Each scene shows the same named points in several views. A view is turned or mirrored, shifted and resized as a whole, has a little noise and may leave points out.

Scene 1
View 1
bobuv: [-20 -19  24  13  11 -11  13  -1  12  -2 -19  42  25  16 -22 -17  -2 -14
   0  -2 -17  -5   8   2  -8  -1]
vese: [  2   7  -8   8  19 -19  20   3  13  -7  -1  20  10  18   2 -11  -2 -18
  11   3 -19   8   0   9  -7  -2]
Feka: [ -5 -10  -4   1  16 -17  13   8  11   9   1  10  15  24   0 -18  -7 -32
   2   1  -2  -4   4  13  -8 -17]
vel: [-15 -12  22  -5  13  -3  27  11  17   1  -3  24  19  21 -11  -3  -7 -20
  -6  -1   1  -9   3  11  -6  -3]
Sarus: [  4  -5   6 -11  16 -14  18   2  32  -3   2  -5  -9  27   5  18  -4 -12
  16  14  24  -8 -10  16 -21 -21]
petim: [-12 -13  11  14   7  -9  11   2  -9  -7  -8  25  29   7 -33 -37  -4 -20
   2  -8 -15  -8   8   0 -11  -5]
dipev: [  3   0   6  12   7 -11  14  -9   3 -32  -9  22   8   1 -25  -9   8   8
  23   4  -9   2  -2  -6 -19   2]
gado: [-21 -25  26  -2  12 -11  12   3  28  14 -12  20  13  30  -6   0  -8 -22
  -1   5  12 -14   1  13 -12 -16]
nivil: [  1 -12   6  -5  10  -8  14   2   8  -4   3  -8   6  17 -14  -7  -5 -17
  12   4  24 -13  -3  11 -21 -27]
Banu: [  0 -14  -5  20   5 -19  -5  -8 -10 -11  -8  10  14   6 -29 -35   3 -14
  18   0  -5  -3   2  -4 -21 -16]
laz: [-18 -21  16   9   8  -8  10   3   1   5  -8  25  27  15 -23 -28  -6 -23
  -4  -5  -2 -11   7   6 -10 -11]
pur: [-16  -6  26   4   8   2  30   7   3 -13  -7  35  28   9 -26 -16  -6 -12
  -7  -7 -12  -8   5   5  -6   4]
zel: [-12 -18   8  28  11 -27  -4 -11  13  -5 -27  46  17  18 -17 -26   7 -11
  19   5 -29   7   6  -6 -11   2]
Defed: [ -1   2  12   0  12  -3  30   7  12 -18   1  20  13  12 -13  -4  -2  -9
   4   1  -7  -2  -1   8 -10   2]
nog: [  2   4 -12   8  18 -12  18  12  -6  -2   7  17  26  11  -9 -37  -9 -33
  -3  -8 -23   5   6  12  -2  -3]
Bor: [ -4   4   2   2  17  -6  31  11  11  -5   3  24  18  16  -3 -12  -7 -24
  -3  -4 -18   4   2  13  -1  -1]
voto: [ -8  -3  14   1  13  -8  29   8  17  -5  -5  27  17  20  -8  -4  -5 -16
  -2   1 -11  -1   1  11  -4   3]
pafu: [-12 -15  19   1  11  -8  15   1  17  -6  -8  14   9  16 -17  -1  -3 -10
   7   6  13 -14  -2   7 -18 -11]
View 2
Feka: [ -4   4  19  17   7  -9   7  14   2  33   6 -14  -7  -2   3   2  -3  16
   8  -3  -2  15  25 -12  -5 -12]
Bor: [  6   7   5   9   9 -10  11  11  -5  20  18 -13 -12 -20  -4   4  -3  20
   7  -3 -14  10   6 -15 -14 -17]
Banu: [ -1 -11  14  -7 -21   9  -4  15 -10  25  -9 -10  -5 -13  17 -15 -12  13
  18  -2 -12   9   7   4  -9  18]
vel: [  6   9   6   9  17 -15  13  15  -8  18  16 -30 -10 -20  -1   6   4  20
   0 -16  -7   9  12 -18 -10 -18]
nivil: [ -9   5  10   4  14 -10  -6  11 -11  23  -3 -22  -7   7  12  -6  -4 -10
  10 -12   9  -1  21  -2 -15  -7]
Sarus: [ -8   6   2   5  26 -22   7   9  -8  16  15 -30   3  20   4 -11   2 -25
  -2  -9  16   9  31  -9  -3 -20]
dipev: [ 10 -11 -14 -19  -5   3   4  11 -18   5  20 -14  -5 -18   7 -24 -12  -4
  11   3 -14   9  -5   0 -13   5]
pafu: [  5   2   4  -1  12 -11   7  18 -14  15   7 -35  -5 -13   8  -4   1   1
   1 -20   2   4  15  -7  -9  -8]
vese: [  0  -2   2   7   2  -4  13   9  -1  22  26  -3  -5  -6  -5 -10 -10   8
   7  14 -14  25  15 -15  -4 -11]
laz: [  7   1  19   7  -4  -2   7  18  -7  27  -3 -25 -12 -27   8   6  -1  33
  10 -19 -11   8   8  -8 -14  -2]
voto: [  9   6   0   8  11 -12  16  11  -7  17  26 -20 -10 -21  -5  -1  -2  17
   2  -3 -14  14   8 -18 -11 -21]
nog: [ -5   4  23  21  -5  -1   0   8  10  39   6  18 -19 -15  -2   5 -15  40
  21  19 -27  17  10 -15 -18 -10]
bobuv: [ 17  -5   9   1  -7  -1  19  22 -10  15  13 -31  -7 -37   3  -2   0  32
   2 -16 -19  16   4 -12  -3  -3]
zel: [ 17 -17   5  -7 -23  10  24  22  -7  22  15 -22   3 -33   5 -16  -6  28
   3  -3 -23  32  11  -7  11  13]
Defed: [  6   4  -5   2  12  -9   9  10 -10  12  23 -15 -11 -16  -2  -6  -4   8
   7  -1 -13   9   2 -12 -16 -16]
gado: [  6   7  15  11  14 -14  18  22  -8  24   6 -45  -3 -14   3   4   9  15
  -4 -29   5  13  26 -14   0 -15]
View 3
bobuv: [-21 -15  10 -20  20   5   9  -5   0  17   1 -12   2  15  13  11 -13  10
  -5  -9   5   6   2   1   7   7]
Defed: [-14   2   4   4   8  11   1   9  -2  14 -11 -10   3   3   2  14  -2  12
  -2   4   4   6  -1  13  17  -7]
pur: [-16 -12  19 -16  16  11   9   3  -2  21   8  -8   2  13   4  15  -8   7
   5   0   3   6   0  12   5  -1]
Feka: [ -5  -8  -9   0  13   6  -2  -1  -2  14  -8 -15  -1   8   5  16 -19   0
 -19   9 -10  -3  10   7  12   6]
laz: [-11 -19   3 -17  17   4   8  -4  -3  21   7 -10   1  13   6  11 -16   0
  -8   0  -7   6   7   5   0  10]
voto: [-15  -3   8  -5  12  13   2   3  -1  13  -4 -13   0  11   5  18 -11   8
  -4   4   3  -1   3  12  18  -1]
vel: [-13  -7   5 -12  13  16   4   2  -4  15  -2  -6  -1  14   1  19 -11   4
  -3   5  -1   4   7  12  19   6]
petim: [-13 -20   8 -11  17  -2  10  -2  -1  26   8 -14   5   9   9   9 -13   5
  -7  -3  -6   5   1   4  -9   0]
Bor: [-11  -5   8  -5  13  10   4   3  -2  15  -1 -14   2  11   5  17 -12   5
  -5   7  -2  -1   2  11  12  -2]
nog: [ -5  -9   6   4  12   0   1   1  -2  21   6 -27   1  12  11  16 -20   2
 -18  12 -12 -10   0  10  -5 -10]
dipev: [-21  -5   4   7   9  -2   8   6  -1  21  -9 -11  11  -8   5   3   4  19
   0  -9   5  16  -5   5   1 -11]
Sarus: [ -5   5 -22   9   5  14  -7  11  -5   8 -30  -2   2  -6  -9  11  -2   3
  -9   7  -4  14  11  12  33   9]
Banu: [-11 -19  -8   1  14 -12   9  -2   0  27  -6 -13   9  -5   8   0  -9   7
 -15  -7 -10  12   3  -3 -13   1]
View 4
pafu: [-10  -5  -8 -13 -17  -4  -3   1  29   3   4  -1 -18   1   0  24   1   1
 -16  14 -22  20   8   1 -22   2]
nog: [-12  23  11   6 -14   8   2  -7  10   2  15   3   1  -4  10 -24   3 -10
  -1  15 -22  -7 -12 -23   0   8]
pur: [-11  15  -1 -10 -14  16  26  -7  25  13  18   8  -4  -5   7  -5  -9 -13
 -19  11  -2  14  -2  -1  -6   4]
dipev: [-12   0   0  -9 -34   4   7 -12  38  -3  -2 -13   7   4  -2  13  -2   2
  -2  -9  -8  23 -18  19  -1  16]
Feka: [-13  10   3  -2 -14   1 -14   0  15   1   8   1 -17   3   2   1  10  -2
  -8  18 -35  -1   2 -20 -16  -1]
voto: [-13  11  -7 -12 -19  12  10  -8  22  14  15   7 -19   1  -2   1  -1  -8
 -17   6 -17  13  -2  -2  -6  -9]
gado: [ -6  -2 -11 -11 -15   2 -12   6  21  12  11   9 -28   6  -2  24  11  -1
 -24  18 -28  20  20 -14 -33 -11]
vese: [-16  12   1  -6 -27  10  -5 -14  17   2   8  -3 -14   6  -7  -8  10   0
  -1   0 -28   5 -19  -3   1  -4]
Defed: [-18   9  -4 -15 -18   7  12  -9  23   6   9   1 -17  -3  -3   5  -4  -5
 -12   9 -15  11  -6   7  -2   2]
Bor: [-14  14  -1  -9 -15   9   9  -6  20  11  15   6 -16  -2   1  -2   1  -7
 -15  12 -18   8  -1  -8  -7  -2]
nivil: [-15  -2  -2 -11  -8 -20 -11  -1  22 -10  -9  -6 -22  -5   1  25   1   3
  -3  26 -37   6   8   1 -15  13]
petim: [ -3  11   8   7 -18   4  11   4  26   5  14   0  19   0  16  -4  -1  -8
 -14  12  -5  13   1 -15 -19  18]
Banu: [ -2   5  12  10 -27  -8 -10   3  28 -11  -2 -14  23   4  10   9   6   3
   2   5 -16  11  -9  -9 -18  25]
Sarus: [-22  -9 -14 -23 -17 -12 -22 -10  21  -5 -10  -5 -49   3 -14  31   7   7
  -5  12 -46  10   2   9 -12  -8]
zel: [  2   4   5  10 -43  19  -9  -2  34  10  17  -5  21  19   0   0  18   2
 -15 -16 -12  27 -12 -12 -25  -1]

Which points are out of place in each view (at most two, in the order of its rows)? Write none if all are in place.
view 1 -> Bor
view 2 -> nog
view 3 -> Defed
view 4 -> pur
